A landscape with many peaks, sampled at points; each row gives a point and its height.
A climber steps from a point to whichever of its 2 nearest points has the largest rise for the distance, and stops where none of them is higher. Distance is the straight distance between rows; heights are no part of it.
j_575: [129  63  94 130 139 103 150 162 138 125 120 141 102 150  88  93  73 166
 136 156 119 215 182 105 124]  height 282
j_599: [152 161  75 127 129 152 116  78 122 145 114 128 101  98 126 120 161 113
 107 190 140  92 160 136 148]  height 435
j_151: [150  64 178 158  97 189  95 121 128 135  91 160 147 148 114 167 187 130
 113  97 103  99 115 133 103]  height 329
j_105: [ 83 143  88 112 110 139  81 143 112 162  78 110 163 129 136 104 156  97
  86 155  77 123 121 151 164]  height 201
j_324: [136 155 131 137  90 212 113 132 136 111 143 143  93 132 173 119 111  99
  97 179 133  59 142 148 184]  height 365
j_614: [140 113 162 139  87  88 156 203 131 163 116 115  91 131 101 112 129 141
 139 137 129 197 168 110 117]  height 240
j_323: [165 212 204 153 147 131 145 132 173 114 106 108 100 118 135 112 108 106
 118 146 157  99 154  87  98]  height 519
j_586: [131  87 109 124 131 152 127 123 105 102 166 158 184 142 146 179 136 137
 133  89 174 111  89 131 140]  height 126
j_812: [139 197 146 104 167 161 150  97 151  80 152 167 174 127 145 176 122 163
 103  72 159 117 106 161 115]  height 165
j_617: [103 101  81 130  69 153 130 162 150 103 125 166 101 169 129 103  81 119
 119 180  72 161 140 145 126]  height 608
j_198: [114 143  79  99  98 227 112 116 112 142 138 128 118 151 146 131 124 134
  95 165 102  75 120 186 176]  height 323
j_414: [ 93 188  69  99 103 162  92 138 122 147 130 122 176 136 164 130 150  86
  93 175 126  80 118 159 138]  height 224
j_479: [ 94 127 103 162  96  80 104 166 119 118 135 112 140  90 145 110 125 110
 153 154 119 118 132 142 183]  height 350
j_435: [147 120 113 130 125 111 160  78 121 138 179 136 106  94 127 165 178 154
 167 104 145 106 130 171 131]  height 178
j_353: [ 79 128 110 137 153 109  77 142  77 156  87  82 160 114 122  93 109 100
  98 127  83 123 132 115 204]  height 179
j_248: [126 138 114 122 128  94 127 130 165 173 116  89 118 139 104  99 168 118
 140  96 116 182  95  94  31]  height 326
j_216: [ 94 145 131 113 170 131 123 109  91 130 159  93 109 111 132 106  89 126
 132 101 117 100 117 131 206]  height 256
j_100: [134 136 161 103 158  92 175 127 168 137 149  96 113 158 115 112  94 133
 133 130 178 170 129  68  70]  height 406
j_950: [121 121 143 171  95 122 119 145 156 138 128  96 143 135 101 109 139  98
 178 116 125 163 116  43  36]  height 335
j_246: [103 115 142 163  96 131  99  97  92 175 120 100 131  89 136 109 185 131
 183  74  80  89 119 150 155]  height 111
j_334: [122 110 167 131 178  66 150 177 119 127 109 108 121 119 123 117  89 131
 107 149 162 155 178  84 158]  height 509
j_707: [147  93 107  65 124 118 144 111 123 142 160 172 127 143 112 168 153 175
 132  87 142 159 107 195 106]  height 38
j_244: [115 109 185 148 143 146  94 173 125  96  82 106 162 166 134 123  74  82
  88 153 127 129 122  82 131]  height 379
j_834: [132 137 184 121  92 139 176 154 117 119 165 173  69 135 163 130  85 138
 149 134 118 130 136 169 192]  height 434
j_371: [134  96 220 144  92 157 100 136  94 162 124 104 110 152 152 131 143 107
 145 111 129  76 104 129 145]  height 413
j_271: [165 137 139 125 180 169 152 112 145 105  99 176 103 142  87 123  86 169
 119  84  72 170 158 136 123]  height 332
j_568: [185  91  76 169 118 135 171  94 115 103 131 159  80  79 105 114  88 144
 133 169 145 146 204 113 138]  height 358
j_871: [ 84 147 141 116 134 156 101 118 145  96 133 110 135 181 170  99  85  86
 106 172 149  90 102  99 134]  height 176
j_469: [112 152 113  33 162 160 157 105 136 102 164 140 131 157 150 146  85 164
 109 104 134 122 100 183 137]  height 339
j_148: [145 182 112 143 142 153 126  88 171 116 105 114  89 107 140  90 118 102
  99 202 148  98 163 100 122]  height 407
j_501: [172 169 183 150 165  79 168 166 146 103 113 113 117  91 121 133 119 131
 116 143 170 145 169  90 123]  height 575
j_920: [ 96 164  74 111  89  87 115 100 145 152 133 137 111 122 127 110 177 130
 166 130  91 134 100 178 105]  height 62
j_911: [111  78 132 168 163 129 100 161 137 107  98 101 175 162  99 115  98 113
 106 136 126 161 132  59  89]  height 338
j_24: [150 169 195 146 108  70 128 145 117 156 136 109 114  74 143 140 183 103
 186  95 137 102 115 129 125]  height 115
j_52: [118 100 148 110 152 154 109  91 113 129 148 129 157 164 134 139 122 132
 140  85 138 113  80 104 121]  height 106
j_734: [153 119 156 151 120  98 127 105  99 170 123 112 132  75 116 154 207 143
 173  68 122  99 115 151 118]  height 142
j_486: [126 187 134 107 212  99 138 104 103 100 157 113 141 107 134 138 105 142
 129 106 145 102 117 138 161]  height 215
j_859: [191 104 120 136  97 131 138 129 126 125 123 174 142  85 113 178 193 164
 114 122 155 125 169 188 120]  height 46
j_35: [140 175 145 151 155  51 134 151 102 157 122 102 114  63 122 126 152 125
 159 110 127 119 156 134 154]  height 95
j_44: [163 125  28 138 131 128 120 122 127 113  91 147 138  90 111 119 149 136
  87 194 145 125 179 143 116]  height 405
j_315: [185 119 179 135 120  90 173 156 119 173  99 151  69 105 114 128 142 136
 107 134 155 167 178 127 125]  height 230
j_542: [119  65  93 150  90 215  75 108 112 133 129 128 172 158 141 149 161 122
 119 124 122  75  90 128 129]  height 197
j_864: [ 82 161  94  59 124 137 144 105 165  88 171 145 143 175 161 135  87 131
 135 148 139 123  78 137 104]  height 391
j_12: [ 92 132 100 128  89 116 102 153  99 134 131 136 170 125 167 139 165 102
 123 153 151  89  98 164 166]  height 270
j_907: [110 161  60 136 132 121 113 119 153 102 171 139 150 133 166 106 115  99
 139 191 173 101 103  85 119]  height 228
j_637: [117 150  89 113 141 143 121 153 162  86 138 127 143 160 164 128  87 117
  91 198 188  99 125 118 121]  height 199
j_452: [ 75 190 125 118  87 130  95 139 145 112 126 126 147 159 181 116 128  58
 126 191 140  72  95 125 129]  height 195
j_282: [128 141 102 112 120 142 109  49 117 190 117  86 116 121 142 113 196 114
 112 161 144  82 121 141 122]  height 396
j_367: [ 99 161 106  99 160 110 133  96 191 114 161 123 132 178 136 105  84 121
 132 135 148 157  86  84  71]  height 455
j_103: [149  49 103 157 108 183 115  98 140 100 146 117 130 146 125 134 144 126
 121 161 145  98 131 102 109]  height 247
j_256: [127  86 174 119  89 115 156 150 120 136 156 150 102 134 125 149 117 149
 150 103 112 149 128 161 135]  height 404
j_537: [128 151 175 159  95 152 147 145 144 114 142 151  58 137 133  86  79 106
 159 139  87 133 145 117 152]  height 497
j_607: [155  83 122 176 151 129 105 122 135  88 128 126 169 116  99 148 130 123
 137 135 138 132 139  80 105]  height 293
j_352: [ 90 161 142  72 155 161 128 116  88 117 125 123 140 147 137 128  72 128
 118  95  96 105 104 172 183]  height 299
j_235: [114  68 117 119 181  70 118 146 104 150 132  91 153 130  92 111 118 153
 127  91 122 190 102  93 129]  height 134
j_510: [ 96 128  73 145 141  84 105 114 141 134 128  89 126 123 111  89 122 123
 146 140  93 145 119 102 118]  height 344
j_306: [ 97 129 183 137 163 150 110 104 111 107 145 104 144 164 160 118  72  86
 137 114 147  90  79  70 149]  height 144
j_643: [108 138  87 126  78 201 116 135 129 115 159 139 147 136 164 170 129 131
 120 115 152  53 126 179 157]  height 267
j_41: [ 89 125 151 139 130  44 123 211 112 123 117 119 147 110 140 124  88 106
 132 149 131 155 148 104 180]  height 439
j_116: [123 133  97 103 114  89 137 103 148 154 144 144 127 121 105 152 180 173
 160  87  99 165 101 180  62]  height 50
j_266: [114  89  76 117  83  89 124 124 140 130 168 176 187 135 116 157 172 143
 173 139 154 176  94 104  81]  height 90
j_574: [ 87  99 106 143  86 173 125 149 103  80 163 138 178 140 162 193 101 111
 140  93 129  68  89 155 162]  height 192
j_650: [153 137  82 152 161  58 136 133 107 129 133 125 165  45 115 158 192 141
 140 124 149 123 153 146 142]  height 77
j_740: [ 94 137  75 144  96 125  91 109 132 129 135 130 161  90 128 123 174 122
 180 103  72 102 118 169 125]  height 80
j_522: [140 123  95 157 131  97 114 156 108 124 116 169 193  80  99 176 200 144
 113 104 140 129 135 161 111]  height 59
j_206: [ 97 132  50 149 159 134  94  79 123 116 144 105 169 122 126 107 143 111
 144 146 128 101  95  74 124]  height 284
j_401: [ 99 166 145 155  88 176 111 124 121 129 124 129  87 126 160  79 109  88
 157 149  89  82 146 127 194]  height 428
j_47: [113 217 145 100 175 109 124 109 130 104 127 154 160 110 143 146 128 127
 133  84 112 133 107 150 122]  height 188
j_723: [139 195 206 147 121 160 135 104 178 118 139 114 117 140 157 125 138 100
 147 122 157  89 102 102  70]  height 589
j_173: [120 115  97 117 118 119 103  78 142 191 109  97 126 151 128 106 195 118
 121 132 122 122  90 109  70]  height 357
j_672: [167  89 167  90 148 125 174 115 148 150 127 124  96 150 102 136 123 174
 128 103 140 181 132 111  84]  height 375
j_827: [127 164 192 133 116 128 117 127 127 158 107  86  98 138 158 118 151  83
 131 143 144  98 104 112 120]  height 496
j_224: [182 139 105 112 129 143 163  36  91 135 140 135  80  70 134 167 164 142
 128 120 150  87 160 173 147]  height 204
j_761: [102 176 126 121  87 138 142 155 169  83 136 180  87 136 123  95  81  98
 138 161  76 150 152 156 147]  height 549
j_844: [146  89 129 139  78 115 140 145 137 194 108  99  69 147 115  78 139 116
 120 157 121 154 142  94 106]  height 251
j_160: [143  79 200 154 103 184 127 106  99 126 148 137 134 139 138 178 168 127
 142  77 138  84 110 153 143]  height 327
j_337: [198 143 155 127 139  98 176  86 107 147 109 134  74  87 147 146 133 134
 124 150 164 113 171 142 149]  height 219
j_321: [139 128 186 117 130 103 129 164 123 140 102 137 140 133 116 155 154 142
 120  79 113 161 113 150  99]  height 469
j_8: [176 156 114  79 186 142 170 112 122 103 145 153 154 121 142 172 116 183
  98 116 194 111 137 177 147]  height 146
j_922: [108  87 115 119 164 112  92 122  87 158  93  83 150 152 109 103 128 126
  92 111 120 148 113 120 148]  height 156
j_363: [117 157 173 155 134  94 132 170 171 123 119  86 121 120  99 115 122 106
 136 121 157 158 139  40  64]  height 370
j_345: [120  80 169 154 110 181 106 152 118  84 105 152 148 147 121 156 112 126
 108 106  90 116 131 147 133]  height 378
j_254: [127  75 115 106 131  69 144 150 128 158 161 128 159 144 103 141 141 166
 155 125 158 206 113 108  85]  height 113
j_832: [171  73  56 142 135 132 137 100 133 116 116 141 113 105  86 125 124 157
 109 145 128 164 162 130 115]  height 381
j_185: [117 101 125  98  93 154 116 160 143 135  75 154 132 185 129 101 101 119
  84 151  80 172 122 141 132]  height 556
j_926: [110 173 114 148 147 114 128 114 167 118 127  99  72 125 119  61  86 102
 120 153  99 134 143  92 127]  height 380
j_175: [142  67 115 164 132 128 133 119 132 138 138  93  92 155 100  88 104 142
 133 161 123 167 159  67 118]  height 266
j_390: [133 124 122 102 187  84 160 169 131 114 121 134 122 130  93 121  83 179
 137 104 109 202 171 128 130]  height 296
j_996: [174 101 171 112 151 161 162 119 109 153 125 138  73 150 102 115 116 175
 124  66  88 177 125 141 130]  height 351
j_849: [118 134 174 105 113 110 119 178 131 148  43 139 128 154 109 125 123 122
  90 102  70 184 113 138 100]  height 517
j_42: [126 116 198 146 143 130 128 187 112  94 104 140 149 125 121 142  78 129
 124 101 112 124 144 118 151]  height 433
j_10: [176 115 150 121 189 128 170 145 127  96 129 165 128 101  96 157  95 190
 130  90 133 167 182 137 127]  height 314
j_985: [154  98  96 103 122 142 159 140 101 137 134 170 124  99 109 171 159 181
 106 106 127 157 152 201 166]  height 39

For each start below, name the point where the climber stops.
j_637 | j_599
j_586 | j_617
j_266 | j_501
j_812 | j_367
j_985 | j_734
j_452 | j_501

Call two points neighbours if one is among the 2 nearest of the other. Go from one point of each pair to the other, from neighbour to neighbour, staying as high as possible. Name the lowest point that can't be avoided.
j_617 / j_734 | j_52
j_42 / j_367 | j_871
j_723 / j_501 | j_323
j_42 / j_723 | j_160
j_367 / j_599 | j_248
